Each row is a point on a landscape with many valleys, with its height.
A ball rolls from a point to the lowest of its 2 nearest points, and stops where none of them is lower. Distance is the straight distance between rows; heights are no part of it.
(672): [ -5  -1   2   2   3 -17  13   3  20  -1 -10   1   0  -3  15   6   6  -5
  -1  11   0  -1   8 -10   9   6  -8  -2   2   5 -20 -10  -2  11 -10   6
   5  14  -4  12 -25 -14  -2   7  -2]  h=4.24
(41): [ 13   2  -1  -7 -10  -4  -3   9   3  -1  17  -3  -1  12 -15   6  -2  -2
  -6   1   4 -13  -5   8   0  -4  -7   6 -12  -3   8  15  -1   7   3 -12
 -10 -14  10 -15  26   7   6   0   5]  h=6.00
(692): [ 12   2  -3   9  -5  -7  12   6  16 -14   0   0  -5  -5  -8   9  -7   1
   4   6   9  20   6  -6  -2 -11   2  18  11   8 -13 -11   9  17   9  12
  -3   7   2 -14  -8   3  -7   3   6]  h=4.34
(770): [  3 -12  -8   8   3  39 -14   2   4  -9   1   1   1 -10   8 -11   1   6
  -1 -11 -28  12  13  11  -1   8   7 -13   4  12  15   3   2  -1 -10 -21
  -4  -5   5  14 -11   9   4   3 -15]  h=2.41
(648): [ 18  -3  -4   2 -11  -1   4   5  12 -13  13  -4   1  -2 -12  -1 -10   1
 -18   0  -3  15  10   9 -15  -4   0  18  -4  14  -1   5   5   6   5  -8
 -23 -10  -2 -17   9   7   7   2   1]  h=9.35
(63): [ 13   0  -5   2 -16  13   4  10  19 -18  14  -2   1 -10  -5  -1 -15  -1
 -17  -3  -2  21   8   3 -15 -16  14  17   4  17  -4   7   4  22   6  -2
  -6   2  -3  -3   2  13  10   3   0]  h=9.42
(289): [ 18  -9 -11   5  -2  -4  15  20  24  -6   7  -1 -10   0  -5  15  -3  12
  10  10   7  12   7  -8  12 -10  -4  16  14   7 -11  -7   8  20  -3  11
   0   8   8 -15   0  10  -8   8   9]  h=4.74
(681): [ -2  -3  -4   7  -3  35 -10  -1  -3 -12   4  -3   0 -11   6  -7 -15  -2
  -7 -13 -18  26  11   4 -14   1  13   0  11  13   6   2   5   7   0 -18
  -5  -2   5   4 -11  13   8   7 -12]  h=2.89
(982): [ -2  -1   1  17  13 -17  -2 -14 -10  -3 -20  -4   8 -11  -5  -9  -3   3
  -4   0   5  19   2   3  -7   8  -6  -1  -5  -8  -3 -12   5 -21  12   8
  -4  -7 -10  -5 -17 -14 -11   4  -4]  h=6.22
(387): [-12  -3  12  10   4 -12  -7 -14  -9   7 -13   1  -9  -1   7  -2  -1   4
  10   8   4  -2  -3 -15  -3   1 -10   6   0   0   2 -13   2 -15  -9   0
  -3  -3   2  -1  -6 -16 -13  -3  -6]  h=4.20
(609): [-16   2  19  -8  -3  -9 -16  -9 -16  16  -2   4 -14   6   9  -2   5  -3
   7   6   4 -25  -4 -16   2   5 -11   4 -11   0  15   7  -1  -9 -11  -6
  -2   0   9   0  16  -7  -1  -5  -3]  h=4.85
(1000): [ -6   1  11  -8   2   4 -13 -13 -29  18  -1   0  -9  12   7  -2  -5   0
  24  -5  -2 -13  -5 -12  23   6 -16  -2  -8 -11  16  -7  -6 -18   5  -3
   6 -15  -7  -1  -3  -1  -3   6 -15]  h=8.13
(533): [  1   6   9   3   1 -25  -5 -13 -14  -3 -16  -7  17  -7  -7 -11  -8  -4
 -19   5  22  20   6  17 -13   4  -7  -5 -14  -5 -11  -9  13 -18  21   9
  -9  -2 -15  -1 -13 -11   0   5   1]  h=5.99
(1097): [-11  -3  15  19 -13   9   0  -2   0   0  -3  10  -8  -3  13   2  -4  -4
   4   5 -13  11   5 -18 -18  -5   7  20   2  19   1   2  -3  -3  -7 -17
  -5   0  -2   1  -8 -12   3  -8  -6]  h=3.08
(322): [  7  -4   1  26   1  11   2 -12 -12 -11   3   0   7 -14 -10   4  -5  11
  -3  -9  -8  27  -3 -12 -26  -8  12  16   9   8   0  -2  -8 -16  12   4
  -9  -8  -4 -14  -9  -8  -3 -14  -5]  h=2.86
(814): [ -8  10   5 -10   1 -18  12   3   0  -6   6   6 -21  10 -12  15  12   6
   4  19  19   2   4 -23  10 -19   1   8  12   1 -14   2   6  16  -5  39
  10  25   3 -18  11   6  -3 -10   3]  h=5.04
(339): [ 18 -11  -3   0  -9  -2  -7  13  13  -8  15 -10   5   7 -13  -8  -7   3
 -17  -2   2   8  18  13  -2   3 -15   3 -11   9   7   3  11   8  -3 -21
 -26 -14   2 -15   9   8   6  11   3]  h=9.29
(1134): [ 13   0  -5   0 -12  13  14   3   5  -7  13   1   3   1  -7  12  -3   9
  12  -9 -14  -4   1  -5   3  -4   7  17   4   8   1   7 -10   8   7  -4
   0 -11  -7  -8  -4   7   7  -3  -5]  h=5.13
(968): [ 15 -10 -15   3   6  12  -3   9  14 -14  -2  -8  15  -8  -7 -12  -9   8
  -5 -11  -6  23  15  20   5   7  -8 -16  -4   0  -5 -16  12   5  -3  -5
 -12 -11  -2  -3 -20   6  -4  15  -1]  h=2.66
(914): [ -7   3  -5 -18   0   4   2   8  16   5   2  -5   0   3   7  -2 -14 -10
 -11   0  12  -2   7  23   9  -4   7 -22   2  -8  -4   5  11  26   1  -3
  12  14   5  17  16  18   7  23   9]  h=2.19
(1043): [ 11  -7 -18   4  11  18  -5   6   6   0  -7  -5  10  -5  -4 -10  -7  11
  13 -16 -10  13  10  17  14   8  -5 -20   3  -9   5 -16   3   0  -2  -5
  -4 -16   0   0 -22   8  -9  14  -3]  h=2.28
(987): [  1  -2  -4   6   4 -12 -11  -8   7   1  -4 -10   8  -8  -5 -12  -4  -5
 -18   4  20  16  -1  26 -24  -4  -5 -14  -7 -11   1  -1  17   5   6   7
 -18  13   2   1  11  -9  -8   7  10]  h=4.08
(378): [ -2  -9 -14   7  18   6  -5   5   6  12 -10  -3  10  -5   3 -10  12   8
   3  -7   3 -11  -5  18   5  10  -6 -23  -5 -21   1  -9  -3  -7  -7   0
   4  -1   1  10  -7  -8 -12   4  10]  h=7.11
(990): [ 14  14  -6 -11  -2  -8  10  -2 -16  -6   5  -2   5   4 -18  13  -5   3
   8  -3   9   5 -10   2   9 -11   2  13   0  -7  -6   3  -2  -2  20  18
  18  -6  -4 -15   3  12   3   2   3]  h=3.38
(172): [  2  -8   8  -8   2   3  13  13  12   8   7   5 -12  21   3  14   7   0
  24   4 -13 -24   1 -21  18   3  -8   9   0  11  -3   4 -12   7 -15  -7
   7   0  -5  -2   1  -1   6  -1 -11]  h=8.68
(961): [ -3  14   6  -4 -10 -21 -11 -16 -16  -6  -1   2   9  -1 -12  -1  -4 -10
 -18   8  14   9  -9  13 -22  -6  -2  -1 -16  -2   9  11   8 -13  16   8
  -6  -4  -5  -5  15 -12   5  -7   4]  h=5.67
(935): [  1   3   1   4  -6   1  13  -3  -6  -4   0   7  -2  -3   1  12  -1   1
   8  -1 -10  -5  -5 -15   1  -5  12  17   4  11  -2  -1 -11  -2   7   3
   4 -10  -5  -1  -9  -3   3  -7  -9]  h=4.63
(272): [ -8  11   0   5  -3  18  -9  -9 -19  -6 -11   5  16  -7  13  -9  -7  -6
 -12 -13 -11  13  -2   7 -12   6  16  -6   4  -3  11   7   1 -12  14  -8
  10  -3  -1  10  -4   4   9   6   0]  h=7.51
(502): [ -9   8   8  -8 -12   9   2  -4   1  -3  -2  -2 -15   5   5   9 -28 -11
   2   1  -4  22   1  -9   2 -18  15  16  15   5   5   2   5  25   2  -4
  11   7   9   0  12  26   9   2   0]  h=3.81
(266): [  9  -3  -5   2  -6  -6  -2   1  12  -4   2 -11  12 -10   3  -9   0  -2
 -20   1   7   7   6  21 -21   5   3  -7  -4  -2  -2  -1   7   2   5  -2
 -12   4   2   4   0  -6   5  -1   9]  h=4.10
(301): [-12   8   0 -25   5  -1   2   5   5   9  -1  -4   2   8   8  -7  -9  -9
  -6   0  14 -11   0  20  11  -1   5 -19  -8 -14  -5   7   7  12   4  -1
  19   6   0  14  14  10  13  17  10]  h=2.35
(775): [  3   0   6  -5 -18   4  -4   6  -7   0  20   2  -4   9  -9   6  -6  -3
  -1  -1 -11 -20  -6   2  -4  -1   1  11  -9   3  20  24  -7   5   2 -16
  -6 -13  -1   0  25  10  16  -2  -4]  h=5.78
(190): [-19  11  15 -13   0 -13   2  -6 -16   3   7   9 -10   7   3   5  11  -4
   1   7   3 -29 -15 -23   0  -1   0   7  -6   7  -5  10 -13 -13 -11  20
   5   4  -7   3   5 -12   8 -20  -2]  h=5.53
(900): [-16  10   4 -22   5 -18  14  -1   3  -1   2   4  -8   4   7   1  15  -3
 -12  10  10 -21  -3 -10  14  -1   5  -9   0  -2 -15   7  -4   5 -12  30
  16  20  -9   5  -4  -3   6  -7   2]  h=6.08
(1101): [-12   1  15   1  -8   2   6  -7  -2   2  -3   9  -8   4  12   8  -2  -7
  13  -2 -12  -4  -2 -22   4  -6   4  17   4  16  -3   2  -9  -4  -7  -7
   8   0  -3   7 -12  -3   2  -6 -10]  h=4.02
(346): [-26   8  -3  -5  18   6  14  -9  -4   6  -8  -1 -12   5  18   2  10  -6
   5  -3   2   1  -6 -15  12 -10  23  -4  30  -6  -6 -10  -7  10  -3  19
  32  24   0  12  -4  10 -11  -3   8]  h=2.18
(355): [ 22  -6 -16   1  11  -3  11  15  11   1  -6  -5   9  -7 -13   3   6  14
  11  -1  13   0  -3  12  19   2  -6 -13   0 -18 -15 -10   5   0   5  16
   4  -6  -2  -9 -12   1 -16  10  12]  h=6.86
(1105): [ -3   2   2   0  -7  25   2  -2   0  -4  -2  -4  -6  -4  10   4 -21  -5
   3  -9 -13  22   2  -2  -3  -5  17   7  15   5   4  -3   1  17   2 -14
  15   1   6   4  -3  18   4   4  -8]  h=3.39
(816): [-13  -7   4  11   9 -12 -10 -10   1  16 -11  -3 -14   4   7  -5   4   7
   4   9  12 -10  -4  -7  -2  -1 -12  -6   0  -7   0 -10   4  -7 -13   4
  -5   5   6  -2  10 -13 -18   0  -1]  h=3.76
(953): [ -4  -6  21  22  -2   4 -11  -5 -21   4 -10  13  -1  -2   8   0   7   8
  14  -1 -18  -1  13 -17   3  19 -10   8  -9   9  19  -5  -2 -25  -5 -16
 -16  -8  -1   1 -13 -22  -4  -1 -11]  h=5.22
(358): [ -6   8   3  -4   1  24  -5  -8 -28   0  -9   7   6  -3  23  -1  -3 -13
   0 -14 -23   2  -5  -2   2  13  15  -2  10  -1   6   6  -7 -10  12 -13
  24  -1  -9  20 -13  10  11   5   3]  h=7.64
(400): [  4  10   3  20   2   4  -6 -13 -16 -13  -1  -3   8 -10  -8   5 -16  -2
  -8  -8  -3  43   2  -4 -30 -14  15  19  10   1   0  -3   4  -4  20   6
  -3  -4  -3 -16  -5   5   0  -8   2]  h=2.02
(873): [ 29 -22 -12   9   2  10   3  22  21 -15   8   0  18  -4 -19  -7  12  11
  -5  -3 -15  -7  11   7   3  10 -11  -6  -9  12   0   0  -8  -6  -8 -13
 -24 -21  -5  -5 -15  -2   5  -8   0]  h=1.76
(360): [-16   6  -4  -3  19   7   5 -15 -10  14  -9  -5 -15   8   7   3   5   4
  18   0   5  -1 -17 -10  15  -6  10  -6  25 -15  -5 -10  -1   5  -1  24
  23  14   0   1   1   8 -16  -3   0]  h=1.67
(236): [-20  17   6 -14   3  11  -1 -12 -25  10 -13   3   3   5  22  -1  -8 -15
   1 -11  -9   4  -8  -4   4  -2  16  -3  11 -11   2  -3  -2 -13   7  -5
  28   2  -6  16  -6  11   3   9   4]  h=7.77
(70): [ 29  -6 -20  -3   1   6   8  23  15 -15   6 -11  18  -9 -13  -5  -1  10
  -9  -8  -4  10   8  20  11   7  -8  -8  -8   0 -14 -11   6   8  -3   1
  -3  -7  -9  -6 -21  10   2   8  10]  h=3.02
(435): [ -2  13   9 -20   2 -20   8  -3  -9   0   3   8 -15   8 -13  14   8   7
   8  13  19   1  -2 -21  16 -19  -3  12   3  -1 -11  -4   5   1  -2  37
  14  11  -6 -21   8   3  -3 -12  -4]  h=5.35
(439): [  1  -9   0  -4   4  10  -4  -4 -16  15   5   3  -5  12   7   0  13   5
  27 -10 -14 -26  -9  -8  24  17 -13  -6  -8 -10  12  -1 -17 -13  -4  -6
   3 -13  -4   1   0  -2  -6  -2 -10]  h=8.31
(525): [ -6 -11   8   9  -8  -8  -9   5  19   7  -1  -1  -5  -1  13  -3   3  -1
  -8  13   8 -10  10  -1 -14   2 -14   3  -5   8   4   5  10   7 -17 -20
 -19   8  16   2  14 -11  -1   0   0]  h=9.10
(911): [ 16 -13  -5   3   2   5 -17   3  -5 -13  19  -5   6   5 -19  -9  -4   8
 -13  -8  -1  10  15  19  -6   7 -18   3 -16   3  15   2   6  -1   3 -17
 -31 -24   3 -21  11   7   2   4   0]  h=9.33
(453): [-20  10   9 -18   3   3  -5 -14 -20  13 -10   1  -9  10  16  -6 -10 -13
   9  -5   0  -5  -7 -10  13  -3   0  -3   4 -10   5   1   0  -7   1   0
  20   2  -2  11   6  11   0   4  -1]  h=7.86
(977): [ 22  -4 -13   5  13 -10   7  -2  -4  -2  -7  -2  12  -3 -21  -2   1  16
  11  -4   9   7  -1   9  13   3 -10  -8  -6 -15 -14 -20   3 -11  11  18
   2 -16  -8 -13 -16  -3 -16   6   1]  h=6.70
(1016): [ -3  -4  -1   2   4 -12  -9   5  17  10  -5 -14   5   4   0 -11  -4  -6
 -11   5  27   3   7  23  -8  -3 -12 -19  -5 -12  -7 -12  22  10   1   3
  -9  12   3   5   6  -2 -10  12  10]  h=3.90
(16): [ 28  -9 -12   5  -7   0  11  24  12 -14  14  -2  19  -6 -22  -2  12  12
  -7  -3 -10  -6   0   9   4   8  -4   3  -8   7 -11   1 -13  -6   2  -2
 -15 -19 -11  -8 -10   0  10  -6  -1]  h=0.98
(53): [-11 -10 -11  18  16  11 -12  -9  -2  10 -18  -6   9  -9   4 -15  12   6
  -7  -4   4  -5 -12  23 -12   6   7 -28   7 -21   5  -3   1 -12   5   2
   3   9   1  15   2  -8 -17   0  18]  h=7.19
(885): [ 23   7  -7 -10 -11  -7   6   4 -11 -11  16   8   9   1 -29   4   0   2
  -9  -3   6   0  -8   9  -5  -1   0  15 -11   1  -2  11  -6  -5  19   8
 -10 -19  -4 -17  10  -1  10  -7   0]  h=2.33
(474): [ -1  -7  17  10 -12   5  -3   6 -11   0   0  15   1   2   2   1  10   2
   7   3 -19  -9   4 -18   1  15  -9  14 -12  16   8   4 -12 -20  -3 -16
 -13 -15 -13   9 -13 -21   4  -1 -11]  h=4.86
(147): [  6 -12 -19   9  14   6   6   5  13   2  -7  -8  13 -10  -3  -5   5  11
   7  -4   2  -6  -4  12   6   2   2 -19  12 -17  -5 -14   1   6  -3   5
   5   2   1   7  -7  -2 -15  -1   7]  h=7.01
(894): [-20  11  -1   0   8  12  10 -10 -10   0 -13  -1  -6   0  25   4  10 -12
   2  -3 -11   8 -10 -13   1  -3  26   1  26   1  -4  -6 -12   8   1   9
  25  23  -1  16 -10   8  -2  -6   6]  h=2.64
(1065): [ -4   7   1  15   1  23   6   0   4 -14  -4   5   8 -19  18   3   7  -6
  -5  -8 -21   9  -2 -11 -15   0  21   6  10  13  -6   5 -12   0  -3  -6
   7   8  -1  21 -19  -4   6  -8  -1]  h=2.76
(834): [  0  -8   8   4  -2  -1   3   9  20   5  -1   3 -13  14   9   6  -2   1
  16   9 -11  -8   9 -17  13   5 -13   2  -1  13   0  -8  -3  13 -21 -16
  -4   2   5  -2  -3  -2  -4   6 -13]  h=8.85
(423): [-11   9   1 -13  -4   7  -7  -8 -15   9   5   5  -3   2   6  -1   6 -11
  -4  -4  -3 -21 -20   6  -7   0  15  -7  -2  -7  14  22 -13  -3   6   0
   8   4   3  14  24   1   9 -14   4]  h=2.92
(763): [-12   6   1  11   4  14  -8 -17 -29   9 -11  -5   9  -4  10  -2  -1  -5
  -2  -9  -3   7 -14   4 -16  -2  19  -5   7 -14  13  -1   0 -17  14  -3
   8  -1   1   6   6   0  -3  -4   3]  h=7.38
(766): [ 11  -3  -6  -5 -15  19   0   3  -1  -5  18   2   5   2  -9   2  -5   5
   3 -11 -18  -7  -5   4   0   2   6   7  -4   5  15  13  -9   1   5 -13
   2 -15  -3   0   2  12  15  -1 -11]  h=5.49
(540): [ 14  23  -6 -16  -5  -9   8  -4 -21  -7   3   3   9   2 -28  12 -11  -3
  -3  -3   5  10 -10  11   3  -3   4   9 -11  -5   1   4  -2  -7  30  15
   7 -18  -9 -17   6   6   7   2   1]  h=2.90
(1005): [ -6  -4   9  18   6   0 -13 -10 -23  11 -17   3  -7  -4  10  -1   6   8
  15  -3  -6   1  -2 -13   6  15 -13   4  -7  -3  13 -10   1 -25  -1  -7
  -7  -6   0   2 -11 -14 -12   0 -11]  h=4.75
(942): [-17  14   4 -15   3  -8 -10 -12 -15  10  -7   1   1   3   4  -7   6 -10
  -7   6  10 -14 -18   6  -7  -5   5 -17  -5 -11   5  13  -4  -8   5   9
  12  10   0  11  20  -5   0  -6   8]  h=2.85
(723): [ 12 -10  -3   4   5 -11  11  14  26  -3  -4   3   4  -5  13   1  18   0
   2  10  -5 -13   7  -4  10  14 -12 -14  -2   5 -13 -10  -4   4 -20  -4
  -2   7   2  14 -14 -13  -3  -1   1]  h=3.69
(155): [-11  -1 -12   7  10  16 -10 -12  -9   7 -11  -6   9 -14   2  -5   9   5
  -6  -7   1  -2 -15  16 -16  -3  19 -15  11 -19  12   4  -1  -6  12   0
  12   8   6  15  10   0 -10  -6   9]  h=7.27
(465): [ 10 -16  -8  11   9   7 -20   3  -8  -5   6  -4   7   1 -17 -15   1  15
  -4 -16   0   9  10  22  -4   8 -17 -10 -11  -6  16  -1   9 -15   7 -10
 -25 -21   2 -18  -1   4  -3   5  -2]  h=9.37
(1106): [  2   7   8  -3  -3 -25  -9 -13 -12  -3  -8  -4   9   2 -11  -8 -16 -10
 -15   5  22  21   2  12 -16  -5  -9  -2 -14  -2   2  -2  17 -10  17   1
 -11  -7  -7  -8   0  -5   8   9   4]  h=5.84
(133): [ -5   4  16  -4  -7 -17 -12   2 -11   6   6   6  -5   6  -7  -1   6  -4
  -5   6   9 -21  -6  -5  -6   9 -14   4 -21   3   7  10  -1 -15   2  -9
 -14 -10   3  -2  24 -14   8  -2  -4]  h=5.23
(945): [ -3   1   1  -6  -4 -10   0  13  22   2   4  -3 -15   6   1   4  -7  -2
   2  14  17   3   9  -4   5 -17  -1   7  13   1   0  -1  13  31  -7   6
  -1  14  16  -8  22   9  -6   8   6]  h=4.43
(33): [-14  12   2   5  -1  15  12  -5   0  -7  -9   5   2  -9  23   5   2 -13
  -1  -6 -21   7  -4 -12  -7  -1  24   9  16  10  -8   5 -14   5   1  -6
  25  12  -4  16 -17   1   7  -6   5]  h=1.93
(406): [-14  -1  -3 -12  11  11   7 -14 -15  16   5  -2 -19  10  14   5  11   0
  20  -5  -4 -18 -16 -15  13   1  12  -5  22  -5   4   5 -13   1 -10  17
  17  19   0   2   4   8  -7 -14  -3]  h=0.87
(789): [ 18 -16 -12   8   7   6   4  16  20  -4   2  -4  11   1  -8  -1  12  14
   8  -4 -11  -9   8   3   8  12 -16 -12  -8  -1  -2 -11  -7   0 -13 -12
 -10 -18   4  -4 -13   0  -8  -3   0]  h=2.50
(427): [ 12 -11  -6   6   2 -15   4  12  17   3  -4   0  10  -1  -1  -4  14   4
   2   6   0 -12   6   5  12  15 -19  -9 -12  -5  -9  -7  -5  -6 -15  -9
  -8  -8   2   6 -15 -15  -4   0   1]  h=3.17
(637): [ -3  -8  10   9 -10  -3   0   6  21   0  -4   4 -10   3   8   3  -3  -2
   6   8  -4  -1  13  -9   0   3 -11  11   1  14  -3  -3  10  11 -15 -21
 -13   0  11  -2   1  -6  -3   5  -7]  h=8.98
(1138): [  0  -2   8   2  -8 -17  -9   4  15   1   4  -4  -7   6   2  -6 -12  -8
 -13  10  15   3  11   7 -12  -4 -19  -1 -11   5   1   2  17   9  -6 -14
 -20   7  14  -6  16  -5   2   5   3]  h=9.18
(42): [-22  17  11 -23   8  -9  11 -12 -13   5   2   7 -12   9   3   1  15  -2
  -9   1   7 -23 -15 -23  11  -3   8  -2   4  -7  -7   7 -12  -7 -14  31
  17  17 -13  -1  -4  -4   7 -17  -1]  h=5.85
(802): [ -8  -5  -6  -4   8  -9  -2   6  22  10  -4  -7  -3   4  10  -4   4  -2
  -2   7  20 -11   7   7   4   0  -8 -20   4 -11 -11  -8   9  16 -11   6
   0  15   9   7   5  -4  -9   9   9]  h=3.68
(809): [-10   4  -1  -4  -4 -16   9   7  18  -2   6   3 -14   6  -8  12   5  -3
  -1  18  17   2   6 -11   1 -21   8  10  13   7  -7   4   4  27  -6  21
   7  27   8  -3  18   5  -3  -6   9]  h=4.71
(149): [-15  -3   4  -3  -4   9  -5  -3  -6  11   8   7 -10  -2  12   3  14  -5
   4   2 -10 -30 -15  -3  -8   1   9  -1   3   4  11  20 -14  -4  -7  -4
   0  11   8  16  19  -7   6 -17  -2]  h=2.40
(677): [  8  -8  -1  -4   0   3   8   1  -3   9   7   3 -11  14   2  13   5   7
  28  -4 -15 -18  -8 -16  21   5  -9   6  -1   3   4  -2 -14  -8 -10  -4
   4  -6  -2  -4  -5   1  -1  -1 -14]  h=8.50
(865): [-20   4  -7 -13   3 -13   8   2  11   2  -2  -5   1  -2  16  -2  13 -10
 -18   8  10 -21  -2   2   5   2  10 -22   6  -3 -14   5  -1   7  -7  17
  16  26  -4  21   3  -3   6   2  12]  h=6.23
(740): [ -1  12   2   8  -6   0  -1 -17  -9  -9  -1   0   1  -6 -10   9 -22  -9
  -6  -1   4  36  -3  -5 -23 -14  12  14   4   5   5   4   9   2  18   5
  -4   0   6  -9   5   6   6  -4   4]  h=2.57
(746): [  8 -16 -11   4   8  35  -4   4   7  -1  -1  -1   2  -4  -1  -8  -5  10
  14 -20 -23  13   8  11  15  10  -6 -10   4  -2  14 -11  -1   6  -7 -15
  -3 -12   6   2 -15  14  -6   8  -7]  h=1.78
(170): [-12  -4   1  -1   3  13  -2  -8  -4  17   3   3 -16   2  13   7  12   0
  14  -4  -8 -23 -15  -9   2   2   8  -2  12   3   8  11 -15   0 -13   0
  10  14  10   7   8   3  -3 -15  -1]  h=1.73
(320): [ 24   1 -15   2  -5  -9   9  10   1 -10  13  -1  17  -7 -28   4  12   8
 -10  -3   4  -9 -10  19  -4   6   1   1 -11   0 -10   5  -7  -9  15  10
 -13 -17  -6 -10   1  -7   4  -9   6]  h=1.77
(849): [  8  -3  -1   5  13 -15   4  -4  -5   1 -16   1  14  -7  -8  -4   1   7
   7   1   7  -1  -3   1  14  10 -10  -3 -11 -11 -10 -19   1 -17   6  10
   2 -11  -7  -5 -23  -9 -13   2  -6]  h=6.49
(822): [ 14  -4  -3  -5  -8  -7 -10  12  16   2  12 -13   3   9  -4  -6 -10  -7
 -20   0  12   7  13  25  -3   0 -14  -4 -11  -1   1   3  18  16  -2 -21
 -22  -3   8 -10  10  11   7   8  10]  h=9.24
(416): [  4   9   5  -4 -10 -19 -11  -4 -16  -2   8   6  12  -5  -8  -3   1  -5
 -13   2   4  -4   1  13  -8   9  -5  -1 -22   0   9  15   0 -15  12  -7
 -14 -11  -4  -1  12  -8  16  -1   1]  h=5.48
(891): [-24  10  22 -14  -4 -10 -11 -11 -18  14   4   6 -20  13   6   1   5  -8
   3  10   3 -26  -9 -24   1  -4  -1   1  -9  -1   6  11  -6 -13 -15   7
   2  10   2  -5  15  -4   3 -15  -8]  h=5.19
(32): [  7   1  -9  -6  -2  -9   5   5  14  -9   4  -3  12  -5   1  -2  -2  -2
 -10   4   6  -1   9  11   0   5   3  -3  -4   1 -12   0   4   6   3  -4
   4   2  -2   8  -9   2   7   4   2]  h=3.82
(319): [ 10 -12  -7   1   3   4   9  16  31   0   4   0 -18  11  -3  11   0   6
  13  10   6  -2  10  -3  14  -7  -7   7  19   5  -5  -2   5  33 -12  -1
   0  14  15  -9  14  11  -8   9   6]  h=4.73
(1133): [  5 -13   2  24  -3   0   6  -5  -4 -10   2   4   5 -12 -12   2  -1  10
   6  -1 -11  10   2 -14 -20  -5   2  20   2  13  -1  -3  -8 -17   7  -1
 -16 -12  -6 -12 -12 -17  -5  -9 -12]  h=3.56
(617): [  7 -12   9  11  -7   0   8   7   3  -3   3  12   4  -1 -10   0   5   7
   7   1 -17   0   8 -16  -1   3  -6  17  -1  15   2  -1 -12 -17  -1 -13
 -21 -14 -10  -3 -15 -19  -2  -4 -12]  h=4.29
(515): [ 23  -7 -11  -5  -5  -9  14  22  28 -12   3  -8  23 -10   0  -5   8  -2
 -13   1  -3  -1  13  17   4  13  -4  -5  -7   5 -25  -3   1   9  -5  -1
   0   2 -11   7 -19   0   8   2   7]  h=3.43
(240): [ -9   9  12  -6 -10  -5   1  -1   9  -4   2   1 -18   8   0   7 -23  -8
  -3  10   7  19   4  -4  -4 -19   3  17   6   7   3   0  15  23  -6  -4
  -3  10  11  -4  22  18   3   2   5]  h=4.11
(604): [ -7   2  -3  -5   3 -13  -2  -2   7   9   0  -3  -8   2  -1  -2   5   2
  -2   7  18 -13  -6  -1  -1  -7  -4  -8  -1  -7  -3   2   2   6  -6  10
  -1   9  11  -2  16  -7  -5  -3   0]  h=3.34
(729): [ -5  -4   1  21  -6  18  -4   1  12  -9  -1   4  -1 -16  12  -6   3  -1
  -9   1 -15  13   8  -5 -25  -2  13   6   9  18   0   4  -2   3 -10 -17
  -4  11   6  10  -7  -9   4  -5  -3]  h=2.01
(794): [ 14  11 -12  -1  -2 -14  12   5   1 -10   6   2   2  -9 -18  13   2   6
   4   2  15  15  -1   2   3 -12  10  13   4  -1 -13  -2   6   8  17  26
   8   6  -1 -15  -2   7  -4   4   9]  h=3.88
(1104): [-17  13   3 -22   5  -4 -11  -3  -9   9  -4   1   6   8   6 -12  -9 -15
 -11   1  12  -7  -7  17  -1  -1   4 -21 -10 -13   2   9   9  -3   5  -1
  13   2  -3  18  14   3   6  12   3]  h=2.56
(790): [-13  10  16 -21   3  -2 -12  -8 -15  15  -3   3 -19  16  10  -5 -16  -8
  17   3   6 -10   5 -15  23  -1 -16  -4 -11 -12   8  -4   4  -5  -7  -3
  13  -6   0   0   5  10   1   8 -13]  h=7.98

For each start below, name the point where the ball stops.
(240) => (746)
(1000) => (609)
(794) => (16)
(465) => (609)
(672) => (16)
(911) => (609)
(147) => (609)
(775) => (729)
(266) => (746)

Call two points neighbours if one is among the 2 nearest of the other. Go from one point of each pair to the other, from neighbour to neighbour, staying as low as possible. Name the highest point that can't be avoided.
(604) and (400) => (953)
(406) and (914) => (423)
(746) and (604) => (266)
(746) and (16) => (672)
(729) and (33) => (1065)
(406) and (33) => (894)
